Each row is a point on a tangle of strands that fork, close into loops and nearly touch. The rows are in no order.
Points whose rows are less than 53 apart are linked; no others are.
<1389>: [-36 -19  31 -11 -22  15  -1  16 -12  -4   0 -12  -1  -8  24  -1   2 -14
   0 -13 -17  21  -3 -13  -8   3 -28 -21  23 -25  -5 -27]
<1327>: [ -2   0  -6  12  -4 -17  -8  24  -1  -4   7   8   6  -8  -1  20  -8  11
   1  -6  14   3  -3   8  33 -15  -5  -4  -7   7  12  -1]
<1006>: [  1 -11 -14   4   4 -19   3  -3  24 -16 -15  19 -12  -4  -8  -6   4  11
 -12  14  13  -6  25  16  19  23   7  -4 -28  24  -2   4]
<1179>: [ 18   7   1   6   6  11   8  -5  11   1   4 -14   2  12   5  10  -4   9
   0  -2   2 -15  10   4  10   4   4  10  -5  -2 -10 -10]
<739>: [ -1  11   7   0   5   4  -4 -12  11  -8   3  -2  -9   1  -5   6   4  -4
  -9  -1 -18  14  23   3  16  24 -12 -37 -28  17   0   1]
<1238>: [ 19   4  -2  17  -2  -8  -9 -25  18   8   6  17 -30  -2  -3  -2  14   5
  -4   3  14 -33   0  21  -6  13 -15 -19 -24  12  -4   1]
<278>: [-15 -15  -5 -10  -6  21   5   3 -19   9  14 -25 -17 -13  -2  -6  -5 -20
   8 -18   0  -5  -3 -19 -11   5 -11  18  20  16 -39   5]
<31>: [ -3 -16  -6 -17  14  14   2  -6  -3 -12 -11 -17  22  10  -3  -5  -7 -11
 -10   7 -22  10  15 -13   5   7  17  26  -9   4 -11  14]
<580>: [ 23   8 -15   9   1 -13  -6 -20  14 -18 -10  39 -24   4 -16 -19   9   5
  -5  -6  15 -23 -10  24 -10  -4   4  29 -21  21  -7   3]
<1348>: [  3 -11 -17 -14  -1 -13   9  11  16 -22  -6   0   0  -3  -8  -2  -6   4
 -17  11   3  10  14   2  35   4  12  18 -18  30  -7   9]
<1180>: [ 13   5 -14   1   2  -6  -7  18  -6  -1   8  14  -6  -2  -4  10  -1   0
  -3  -7  21 -11 -14  14  23 -16  -6 -12  -4  17  11  13]
<814>: [  1  -2   7  -7  -5  10  12   6  -2  17  -8  -5  -1   0 -11  -6   2   3
   8   9  15 -12   0   2  -5   5   7  -5  32 -20   4 -10]
<1499>: [  9  11   2  18   9   7  -4   8 -12  10  -8   8  -7  16 -16  25  -4  22
   4   3  -6 -24  11  10  26  14  -3 -34 -10  -2   1 -24]
<1050>: [  2   5 -20  -6   9  -5  -4  10  -6   2   3  11   4 -11  -3 -17  -8   9
  -3   8  15   8  -1  -3  -2  -4  10   9   5  23   8  33]
<447>: [ 14  -2 -11   2  10  17   6 -13   8  -1   5 -16  -6  13  -1   3  -8  -6
  11 -10   2 -17   4  -2  -5  -2   9  36  -3   3 -26  -2]
<913>: [-19 -12  13  -8 -13  19  12  -9  13 -12  -4 -18 -19  10  10   0  -2 -33
  12  13   7   0  -7 -13 -24  -2  -3 -13   5 -17 -20 -10]
<655>: [  7  -7   6   8   4 -21   2 -24   5  -4  -1   4   8   5  -8   9  20  -5
  -2 -13  -1 -17  19  12 -15  11   9  19  -7 -14  -5  -7]
<501>: [ -5  -5  -7  10   5   9  -4 -15 -24  14  10  -5  -7   2 -24   6   0  -2
  23   0   4 -23  12   1 -22   5   9  -1  10 -31 -11   2]
<998>: [ -2 -14 -13 -12   9   0 -11  29 -14  -8 -11  18   8  -1 -28  -7 -12  -2
   3   6  13   0   8  11  13  -2  12   1  17  -7  14  19]
<588>: [ 14   6  -6  12   1 -10   7  -7  34   0  -6  13 -22  -3   2  -9   0  21
  -3  21  16 -12  11   9  13  16   3 -13 -20  26   3   2]
<730>: [ 27  14 -17   3  25  17  -6  -3 -23   4  -1  14  -9  10  -4   8   0  10
  -1  -8  -2 -24 -12  20  13  13  -8 -24 -13   6  -7   1]
<115>: [-20 -11   5  -3  -6  11  -2  -2 -31  13  13 -10  -4 -17   8  -4  11 -19
   8 -24   4  -3 -15  -7 -24  -3 -13  -5  21 -16 -13   0]
<412>: [ -8   0  16  -3   3   4   0   3   0  -6   3 -16  27  -2  20  -5  -1   1
  -5  -6 -24  19  13 -14 -15   3   7  13   0 -16   5   8]
<824>: [-23  -7  17   0  -8 -14   1  10  11 -11  -1  -6  14  -8  26   4  -1 -11
  -5  16   1  24  -7 -11 -11 -12  -1  -9  -4 -12  15   5]
<1178>: [-10  -5  17  10  -9 -16 -12  19  -3   5   6 -10  16 -12  20  10 -10  14
  -3 -12 -12  11  -2  -5  11 -15  -5  26  10 -27   8 -12]
<1285>: [  2  14   4  -2   9  30  -4  -1 -22  19  15 -19   2 -11  -5  -1  -7  10
   6 -29 -20   4   6  -3   1  10 -14  -1   8  -1 -13  -1]
<437>: [ -7  -3   8   2  -7   5  -8   6 -10  -2   1 -12   3   8   2  24   3 -14
  -2 -14 -16   6 -11   4  30 -12 -12 -16  -2 -24   5 -32]
<1104>: [ -3 -14 -10 -11   0   1   5   7  -2   0  -6  -6   9  -2  -3 -13  -4 -20
   2  -9  -6  -3  -9 -25 -21  -4   4  55  31  17 -20   8]
<432>: [ -9  -6 -11 -16  -9  -3   4   2   9 -13 -12   9  -3   2   5 -10   2 -32
 -10  16  19  10 -22  -2  -5 -16   0   6   5  14  -2  15]
<487>: [ 19  -1 -19  22  23 -12  -3  -6  -5  -7  -5  22   0  11   0   6   6  13
  -3 -14   8 -28  15  16  -3   6   6  21 -26  20 -15   9]
<64>: [ -5   5   8  -3   5  24  -6   8 -17  17  -7  -5  -4   7  -2   0   3   2
   5  -4 -19   6 -14  -7  15  -4  -7 -41  18 -26  20 -25]
<348>: [ -3 -20   4  11   5 -30  -1  -9   0 -12  -8   5  19   5 -11  20  11   2
  -4  -1  -8 -10  25  10  -4   6  15  23 -11 -20   2  -7]
<500>: [-23 -12  25 -10 -12  21   7  17  -1  -4  -7 -20   7   0  22  -1  -5  -9
   1   3 -15  14  -4 -14  -9   3  -9  -2  22 -31  -5 -18]
<297>: [-17  -7  22   7 -18 -11  -2   6   1   4  13 -12  -9   4   9  21  15 -19
   7   3  -6   0 -10 -11  -8 -10 -14 -33   9 -30  14 -22]
<406>: [  7   4 -30 -19   7  -7   6   4  -3  -8  -8  18   3  -5   1 -31  -6  13
  -7  16   8  17  -4  -2   3   1  24   5  -5  33   6  31]
<136>: [ 25  -3 -13 -20   6   7   2   7 -19  17   7  15 -19  -8 -18 -13   7   0
   6 -13  15 -24 -23  25  -9   4 -10   1  27   5  -2  14]
<533>: [-14  -1  14   9   3  -4  -3   8  19   2  -7  -5  -4   1  -4  14 -11   2
  11  29  -4  16   9 -14   7   4   2 -39  -2 -11  25  -6]
<200>: [ 12  -6 -23   5  21  -8   1   2  -3 -10 -10  16  10   5  -5   4  -2  10
  -6  -6   1  -7  14   8  11   5  13  19 -17  19  -3  14]
<1373>: [  2 -13  -1 -15  -4 -22  17   4  20 -15 -24  10  13  -3   7  -5  11  -5
  -3  20   9  17 -13   8   9  -2  18  -1  -7   3  21  -2]
<456>: [ -6   2  14  -2 -11  11   6 -10  12   4   9 -10 -18   1  15  -6   9 -25
  12   6  11  -5 -15 -12 -28  -1 -10 -22   8  -8  -4  -7]
<1510>: [ -3 -10  -3  -7   3   5   2 -15   4   3  -2  -9  -5  -7 -17 -12   2  -9
   1   1   8  -8  14   3 -17  13   5  21  10   0 -16  11]
<1485>: [ -6  -9 -14  -5  11  22  -5  -3 -32   6   6  -9   0  -3  -8   3   0 -21
  10 -17  -1  -7 -13  -2 -11  -3  -1   1  14 -19 -13   7]
<1186>: [  5   6   1   6  -2 -15  10   1  24   5  -2   5  -2  -8   7  -5  -1  17
   0  20  18   2   3   1   2   4   7  -7  -5  15  14   7]
<1273>: [-24  -2  27   1 -14  -7  -4  19   7  -8   6 -14   8  -6  23  14  -6  -8
  -6   3 -16  32  -5 -12   2  -8 -17 -17  -2 -13  12  -8]
<161>: [ 20  -1 -11 -14   1 -21  14  10  16  -9  -4  13   1   2  -2 -12   1   1
  -9  -1  10  -5  -6   0   3 -11  17  41   6  28  -3  11]
<366>: [  3  10   6   8   3  11 -12 -12 -24  16  19  -4  -5  -6  -9  15  13  -1
   7 -23 -16 -11   0  11   1  12 -21 -37  -5 -15   1  -9]
<196>: [ -1 -11  16  -3  -5 -11   8  11   6   7  -3 -12  17  -9  11   3   2   4
  -4  -9  -4  -3  -1  -5  -4  -5   2  35  22 -16  -3 -11]
<1287>: [ -9  -2  -2 -17  -9   3   0  28   1   3  -3   0   1  -8  -6  -2  -2  -6
 -13  -3  11  12  -6   3  25  -7 -14  -6  14  16   8  -1]
<549>: [  1   5  -3   8   8 -11   4  12   3   4  -5  10  14 -11  -2   0  -6  32
   3   5  11   3  21   7  14  10   9   0  -2  10  11   7]
<778>: [ -7   7  13   5   9   0  -3   7   0   7  -3  -4  23 -10  -3   1  -8  24
  -4  -3 -15  16  25   3  14  18   3  -5  -1  -6  11  -2]
<1318>: [-12  -8  -2   3  -8  14   3 -10 -17   5  -2 -12  -8  12 -23   7  -2 -11
  27  13   5 -15   5  -6 -12  -2  17  -8  13 -39 -10 -13]
<160>: [ -7   2  13  -3   3 -11   4   6   5  -1   8 -13  26 -13  13  -1  -1  17
 -12  -5 -18  23  21  -6   2  10   3  13  -5   2   7   8]
<321>: [ 20   3   1  13  -7 -11   4 -23  27  -2   7   2 -11   6   2   2   7   2
  -3  -5  15 -27   3  12 -11  -5   0  24 -18  10 -12  -4]
<1019>: [ -1 -12  -3  -7  -3 -27   4  25   3 -12 -10   4  22 -20   4  13   1  21
 -11 -12  -9  16   5  13  43   0   7  18  -8   8  11 -10]
<1002>: [ 35   8 -14  -2   6 -19  13   5  10  -3  -5  26   0   2   3 -12  10  19
  -3 -11  17 -18 -12  17   4  -7  15  23  -3  29   2   7]
<369>: [ -5  -3  21   1 -12 -12  15  -7   9  -7  -9  -5  10  17  -7   8   5   1
  11  25  -9  -2   5  -2 -20  -1  23   7   6 -45   8 -19]
<935>: [  4  -3  -7  -9   4 -16  11   8  10 -13  -6  -4  14  -7   5  12  -2  14
 -15  -7 -11  13  13   7  35   9   6  16 -19  22  -2  -4]
<1263>: [ -4  15   3   1   5  26 -10   8 -17  18   7  -7  -3  -2   9   2  -2  -1
   3 -10  -8  10 -18  -3   7 -10 -20 -30   9  -6   9  -7]
<373>: [ -3 -16 -18 -20  -7 -20   6  -3  16 -22  -9   5   1  -2  -6 -17  -2  -7
 -21  18   2  11   9  -6  16  -3  20  31 -14  31 -10  17]
<201>: [  4  -1 -25  11  16 -11  -7 -26   2 -17 -10  26  -6   3  -3 -18   3   4
  -5   6   5  -1   9  13 -19   6   8  10 -32  14   0  20]
<662>: [ 13   0 -17 -14   1 -12   4   5   3 -13 -16  32  -4   1 -11 -19   5 -11
   1  10  24   6 -23  16  -5 -12  15   0   5  13  16  18]
<940>: [  2  14   4  -2  -3   0   6 -27  17  -3   0   5 -10   1   2 -27   2  -3
   0  12  10   4  -4  -7 -39  -3   4  27   0  13 -11  16]
<355>: [  5  -9 -19  -3  12  -9 -10  23 -10  -5  -1  17  14  -9 -16  -9 -11   4
   3  -5  11   0   9   2   0  -4  12  26  15  16  11  30]
<1098>: [  7  -4 -10  -1  -7 -24  11  -8  28 -21 -20  23  -6   1  -3  -4  12  -7
  -2  16  18  -1  -7  17  12  -4  12   3 -18   8   8  -4]
<1129>: [  6   9   8  10  -5   6   3   6   4  13  20 -15   8  -2  19   2  -6   6
   2  -7  11  -9  -9 -14 -14 -19  -8  26  10  10 -10   9]
<909>: [  5  10  13  14  -5  -4 -10   0  -7  22   5   2  -9   6  -8  24  12   9
   3  -5 -16 -11  -3   0  14   0 -13 -53   0  -9  22 -26]
<114>: [ -2   7  15 -14   0  18   6  -7  14  -8   0 -16  -6   7   0   5   1 -11
 -10  -3 -29  24  11  -6  14  19 -11 -35 -15   6   1 -11]
<478>: [ -3 -13   4   6  -3 -28  10   6   3  -9 -14   8  23  -2  -2  12   3  17
   3  17  -2   2  12  10   6  -1  24  21  -4 -24  15 -12]
<109>: [-12  -6  10  10 -12 -19  -4   8  -1  -5   4  -4   4   7  10  28   7 -13
  -2   5  -5   3 -12   0  13 -17  -5 -18  -3 -30  18 -22]
<708>: [ 10  -9 -22   1   8 -14  -8 -29   5  -9   1  12  -8   3 -12 -16   7 -13
 -14  -9  -4 -11   9  -1 -17   4   4  42 -12  27 -16  16]
<963>: [ -6   7 -11  -7   5  15 -10  17 -19   9   9 -12   9  -4   4   0 -19   2
 -10 -16 -10  10  -1 -17  12 -11  -6  23  13  17 -12  13]
<632>: [-16  -6  14  -7 -15  19  15  -3  -8  10   9 -14 -13  -9  20  -9   5 -15
   9  -7  13  -4 -13 -13 -36   3 -15 -11  23  -4 -17  -3]
<236>: [ 15  -6 -20   3  16   7  -4   1  -7   2  10 -12   9   7  -5   9  -6  -7
   1 -23  -7 -17   4 -13   2  -6   3  42   8  16 -17   5]
<310>: [  7   8  -3 -11   3  13   1 -24   1  -8 -14   9 -16   1 -14 -29   4 -14
  11   2  10   1 -23  -4 -41  -7   3  31  12   4 -18   9]
<969>: [  1  -1  -8  15  -2 -35   8 -10  20 -17  -9  16   3   0  11  11  11   9
   7  14  15   1  -2  12  -1  -2  19  -6 -30   3  17  -4]
<1091>: [  3  -2  -8  18   9 -21   2 -31  17 -26 -17  30  -1   5   0 -16   9  17
   2   5   4   3  15  13 -27   5  17  25 -39   9   1   3]
<285>: [ -9  -5  -2 -22 -10  -2  12  12  14  -2  -9  -3  -3  -1   6 -11   1 -15
 -18  14  11  12 -10  -4  10  -3  -2  -2   7  18   1   6]
<84>: [  3 -15 -17 -15   2 -16   2 -18   7 -10  -6  12  -1  -4 -13 -27   7  -6
 -21   7  -2   6  16  -3  -5  12  12  28  -6  30 -11  25]
<1281>: [  0  -7   1 -11  -2  11   8 -12   1   1  -9   1 -10  -5 -14 -16   6 -18
  12  -5  17  -8 -13   2 -28  -1   5  22  24  -5 -17   1]
<1061>: [  4  -8  -5  -3  -4  21   7  -7   2   8  14 -24 -16  -2   1   0  -5 -12
  12 -12  10 -20  -8 -11 -12  -6  -2  25   7   9 -35   0]
<290>: [ -3   0  -4  -1   5  -6   1  -5  10 -10  -8   4  -1  -4  -6   2   5   0
 -13   7  -1  10  20  10  22  22  -3 -18 -21  17   4   5]
<472>: [ 23  16 -27  -2  19  10   0  -6 -16   1   6   4   5  10  12  -4  -2   5
  -9 -11  -4 -10 -13  -1   2  -8   8  15  -7  20  -8  21]
<936>: [-10   4   2 -15  -2   5   8  -6  13  -7   3 -11  -3   3  15 -21  -9  -4
 -17  29 -10  26  11 -22  -4   8   8 -11 -12  21  -3  19]
<195>: [ 20  14  11  10  -4   9   9  -1  22   5  17 -20  -4   8  18  14  -5  11
  -1   1   2 -12   1  -3   8  -5  -5  -5 -13  11  -4  -8]
<1118>: [ -7  -2  -2   1  -3  18  -5   0  -8   1   5 -15  -5  11  -5  20   0 -22
  10  -1   3  -7 -12  -1  12  -9  -5 -20   3 -19  -2 -14]
<1077>: [ -2  -5  15  -7  -8  12  12   5   3  12   3 -17   1  -3   4  -1  -1  -3
   4  -6   5 -10  -2  -3  -7   1  -2  12  27 -16  -9 -13]
<1419>: [ 18  11  -9   8  14  14  -6 -10  -3  21   5   7 -21   1  -7  -2  -9   5
  14  20  14 -19 -16  10 -15   5  -7 -27   6  -3   6  11]
<1142>: [ -1  11   9  14  -7 -12 -15  -2 -22  17   9   7   4  -3  -6  15  15  11
  -4 -21 -16  -7   0  11  15   1 -14 -33  -3 -15  17 -23]
<858>: [  3  -2  16   0  -9 -12  10 -29   4 -15 -12   3   1  22 -19   4  18 -10
  13  13  -6  -7   6   5 -30   1  20   8  -2 -39   0 -20]
<1251>: [-13   1  15  -5 -11   1 -10  24  -6  14  -5   0   4 -14  -5  -1   2   3
 -10 -14  -5  21  -7   9  32  -6 -23 -14  16  -2  15 -17]
<421>: [ -1   3 -18  10   8  -7 -12 -12  -8 -12  -6  21  -2   7 -15   0  -2 -18
  11  13  21  -4 -14   8 -22 -19   5   4  -6  -9   5  20]
<1404>: [  7   3 -13  -4  14  17  -8   2 -21   9  14 -16   6  -2  -5   6  -3  -2
  -1 -31 -14  -8  -1  -7   6  -1  -7  20   8  11 -18   4]
<370>: [  4   2 -15   1   0 -17  -6  12  -8  -8  -4  29   2   0 -12  -4  -2  -9
  11   9  30   0 -20  10  -9 -23  11   3   9   0  21  18]
<717>: [-11   4   9  -2  -7  -5  -9  22 -10   7   2  -5  22 -17  26  -7  -8  13
 -12 -17 -11  25  -9 -11  14 -16  -9  18  14  -1   9  -1]
<689>: [-17 -16  20 -14 -10  19  11   3   7 -19  -4 -22   5   8  16  -1  -3 -25
   7   8 -16  11   2 -19 -21   6   0  -5   4 -25 -15  -8]
<440>: [  2  -2  -3   8  11  15  -6 -15  -3  10  13 -10  -7  -1 -17  -2  -7   5
  12  -1   7 -16  22   3 -20  16  -1  11   4  -6 -16  12]
<175>: [ -4  -8  11 -15   5  12   4  -8   2 -16   7 -21  20  10   8  -7  -1  -8
  -9  -1 -31  19  25 -15 -10  12   9  10 -11  -7  -9  12]
<1198>: [  8  12   7  29  -1 -14  -5  21 -11  14  -4  16   6   3  -8  26  -3  42
   7   0   0 -23  11   9  30   6  -2 -24 -12   4   8 -25]
<193>: [ -6  10  12   1 -12  18   3   5  -9  16  22 -16  -1  -5  28  -2  -4  -1
   3 -10  10  -4 -17 -19 -25 -11 -18   3  15   7 -12   3]
<1471>: [ 19   9   1   6  -9  -9  11 -13  23  -2  19  -9  -7   5  20   3   2   4
  -9  -1  10 -13  -6  -4   2 -12   0  20 -19  23 -14   2]
<242>: [ 30   7 -15  18  10 -17   1 -12   3 -10 -11  32  -2   9  -2  -2   9  16
   5  -9  18 -27  -4  19 -11  -6  11  25 -20  19  -6   2]
<1195>: [  4   1 -27  12  12  -8 -16 -27  -3 -21  -4  24  -9   6 -10 -10  -3 -12
   1   6  12  -1  -6   8 -22 -14   6  21 -22   9  -2  26]
<1249>: [ 26   6 -12  10  -8  -9  -4 -25  20  -2   4  21 -28   2  -1 -10  11   0
 -11  -5  11 -35  -9  21   0   0  -6  10 -26  23 -13   1]
<923>: [ -9  -3   6   6  -6   5   1  -7   4  -2   0 -11 -11  17 -11  16  -3 -16
  15  19   5 -11   1  -4  -3  -2   5 -20   5 -28   1 -17]
<625>: [-14 -11  10   2  -5 -20   4  19  25  -6 -12  -3   2  -7   5  20  -6   6
  10  31  -6  22  -5 -10  20  -3   7 -31  -6  -7  32 -16]
<1220>: [-17   9   8 -14  -9  22  -2   4 -24   7  15 -16   3  -5  22  -5   3 -12
 -14 -27 -19  20 -12 -15  -2  -3 -22  -5  13   7 -11  -4]
<803>: [ -2  13  -7   0  -2   3   2 -12   8   2  11  -2  -9   2  13 -22  -9  -3
  -7  15  13   7  -3 -15 -24  -5   1  12  -2  19 -12  27]
<954>: [  7  12  10   9   8  14   2  -1   6   0   0 -11   0  11  -6  20  -4  10
   2  -7 -13  -8  15   9  24  14  -5 -18 -12  -6  -3 -20]
<1065>: [ -5   8  12  -1   9  18  -8  -2 -16  11   1 -10  13  -3 -10  -1  -1  11
   0 -21 -25  13  20   4   7  19  -7 -13   6 -16   1  -5]
<174>: [ 15   5  -3  18  -2  10 -13  -6  21  10  12  -2 -30   0  -4   8  -9   3
   8  19  18 -23  -7   0   4  -3 -19 -31 -16  23   1   6]
<56>: [  7   4   1  12   3 -12  -4  16  -8  14  -1  11  13  -7  -9   5  -3  28
   2  -4  10 -14  13  10  15   3   6   5  13 -10  11  -6]
<740>: [ -4 -11  18  -4  -6 -18   9   4   4  -6 -16  -2  23   4   7   8   6   6
  -1  20 -12   8  -2   3  -4  -4  23  13   6 -41  17 -15]
<1512>: [-13  14  19  15  -5  17 -11   7  -5  15  12 -13  -8   7 -10  11 -14  10
  20   9 -17   5  12 -18  -3   2  -8 -39   9 -29  12 -14]
<764>: [  9   6  -3  11   1   7  -8 -21  16   5  15  -2 -31  -3  -4  -2   0   1
  -3   9   8 -18  12  10  -1  18 -17 -21 -21  17 -10   9]
<1388>: [ -8  15  -2 -10   3  28  -4  -3 -20  12  14 -16 -10  -4  13  -7  -4  -9
  -3  -8  -8  14 -14 -11 -11   3 -21 -23   9   7  -7  10]
<1201>: [  1  -7  -6 -13   6   6   1  12 -10   5 -14   8   5   1 -19  -5   1  -4
   2   8  10  -2   1  11   9   3   8  -6  22 -13  11   3]
<1291>: [-16 -22  -1 -12  -7   9  11   4 -11   1  -2 -14  -1  -9   6  -5   3 -27
   2 -19  -2  -5  -9 -20 -19  -2  -4  34  28   7 -27  -2]
<1075>: [ 12  22 -13  -8   9  10   3  -8 -10   5  14  -7   5   5  24 -10  -2   6
 -15  -5  -9  10  -8 -14  -1  -6   5   1  -4  21  -6  15]
<1095>: [-14  -5   0   0  -5 -10   0  -8  10 -17  -5   2   7   1  14   1   3 -24
  -4  13  11  14 -10  -5 -14 -13   4   2 -11  -3   6  13]
<81>: [-22   5  11   8  -5  14 -11  10 -15  22   9  -9  -6  -7  -8  -1 -12   1
  16  11   5   5   5 -12 -12   1 -12 -31  21 -21   8  -1]
<661>: [ 17   4 -14   1   1  -5  -3  -3   3   2   3  14 -10   2  -6   1   6  -7
  -3  -2  21 -20 -13  16   1  -7  -4  -1  -1   8   2   7]
<1504>: [ -5  10   1  11   3  11 -10   7  -3  20   6  -2 -12  -4 -12   5 -11   4
  15  21  16  -5  -3  -4  -6   0 -10 -32  13  -8  11   6]
<18>: [-14   7   0  -7  -1  14   0  -3   5   1   9 -15  -7   0   6 -12 -12  -8
  -9  14   4  14  11 -15  -8   5  -5   0   4  15 -15  21]
<316>: [-10  15  16   4  -9   8 -11  17  -9   8   1  -9  15  -7  20  -4 -14  15
  -8 -26 -26  37 -10  -3  23 -18 -17   6   4  -2   7 -15]
<838>: [ -5 -16   4  -9  -1 -20  11   8  24 -10 -23   1   6  -7   1  11   4   3
  -2  28  -4  15   0   2  27   9  12 -25 -14   0  24 -12]
<298>: [  6 -19 -16  -8  16   0   1  -1   2 -15 -16  -1  18  10 -12   1  -5  -7
  -8   1  -9  -2  17   1   9   4  16  35  -5   8  -6  10]
<288>: [-18  -6  11 -28  -7  11  11   7   8  -7 -13  -9   6  -1  17 -18  -1 -17
 -17  27  -7  27   0 -18   0   7   1 -16   2  12   3  10]
<145>: [ -1  14  16   8   3  11 -11   6  -8  19  -5   2  -7  12 -10  15   0  12
   8  -9 -33   9  -5  -5  22  -1 -12 -53   7 -16  27 -31]
<631>: [ 22   9 -23  -5  11  14  -3 -11 -14   5   7   5  -9   5   0  -4   0  -8
  -1  -8   8 -17 -23  10  -9  -7  -5   7   0   8 -10  17]
<122>: [-12   6  23  10 -20   2 -21  17 -12  24   8  -4   3 -16  -4   3  -6  11
   0 -22  -7  13  -3   4  19 -14 -29  -9  17 -11   8 -19]
<991>: [ -4 -12 -10   5  -6 -35  -6  32  -6 -11  -5  16  16 -16  -4  17  -3  23
   4 -12   8   6   2  16  36  -4   8   6  -9   2  17  -8]
<566>: [  7   8  -6  24   5 -25   7 -24  18 -22 -16  30  -2   7  10  -9  10  17
  12  12  10   1   3   8 -24   4  21  -1 -38   4  13  -2]
<238>: [-18   9  30   9 -18   5 -20  12 -10  13   8  -8   7  -9  16  -3  -6   9
   1 -30 -27  33  -4  -3   5 -12 -28 -10  11 -17   7 -20]
<612>: [  6  -3 -17 -18   4  -4   9  -2   8 -14 -24  24   5  -2  -5 -30   1   1
   0  23  16  15 -11   4  -3  -1  26   6  -6  18  15  22]
<510>: [  5  -3  11   7  -8 -18   8 -27  -6  -1   1   7  -2  14 -16   8  24  -3
   7  -2  -3 -21  15   9 -24  11  15  -1  -1 -33   0 -16]
<516>: [-21   2   4  -9  -8  16   0  11 -18   2  10 -20  10   0  24  -1 -13  -8
 -12 -16 -17  16  -8 -28  -4 -10 -12  19  18  12 -20   3]
<845>: [  9   9   9  21 -10 -10  -5  19 -14  23   0   8   7   1 -17  14  -2  42
   3  -8  -4 -19  16  10  30   7  -5  -8   8 -12   8 -26]
<819>: [ 25   4 -10  -3   8  14   0  -4 -21  21   5   9 -14   5 -16  -3   3   9
  18   3  13 -28 -25  15 -12   0  -2 -13  19 -12   1   3]
<1068>: [ 12   9 -13  -4  18  21  -7  -7 -30  13   8   1  -4  -4  -6   9   5   0
   0 -20  -8 -11 -12  16   7   9 -13 -21  -3  -3  -3   0]
<1134>: [-12   3  20  12  -2   1  -3   9   4   4   4  -8   4  12   4   6 -11   9
  15  20 -17   9  11 -21  -9   0   4 -35   8 -37  22 -10]
<319>: [ -8   9  11 -14   1  17   4  -2   2  -8   6 -19  12   5   2   1  -5  -5
 -13  -8 -31  27  15 -11  11  12  -6  -6 -12   4  -9   0]
<1234>: [-27  -6  22  -1 -15   1  -8   4  -4  -1   9 -13   0  -7  10   8   7 -22
  -2  -8  -8  16   1  -9  -4   2 -21 -26   5 -21   4 -11]

A fork is a point with three links, a tip a point with one. Leave the first point through the second and follow the links. Name the first fork or tip that comes.
<998> / <355> -> <136>
<175> / <319> -> <549>
<109> / <437> -> <285>
<1510> / <440> -> <1234>
<366> / <1142> -> <1404>
<631> / <661> -> <708>

A tip is a point with one link. Name the tips that can be reached along the links from each point below, in the order of the rows.
<160> -> <730>, <1104>, <161>, <174>
<661> -> <708>, <1075>
<109> -> <136>, <1485>, <1129>

Name the points in between on the shortest way along the links from the first point to the second, in order.
<1098> / <1201> -> <969> > <566> > <1091> > <201> > <1195> > <421> > <370> > <662> > <612> > <406> > <1050> > <355> > <998>
<201> / <1273> -> <1195> > <421> > <370> > <662> > <612> > <406> > <1050> > <355> > <998> > <1201> > <814> > <1077> > <196> > <1178> > <717> > <316> > <238> > <122> > <1251> > <1287> > <285> > <432> > <1095> > <824>
<969> / <81> -> <1098> > <1373> > <838> > <625> > <533> > <1134> > <1512>
<285> / <923> -> <432> > <1095> > <824> > <1273> > <1234> > <297> > <109> > <437> > <1118>
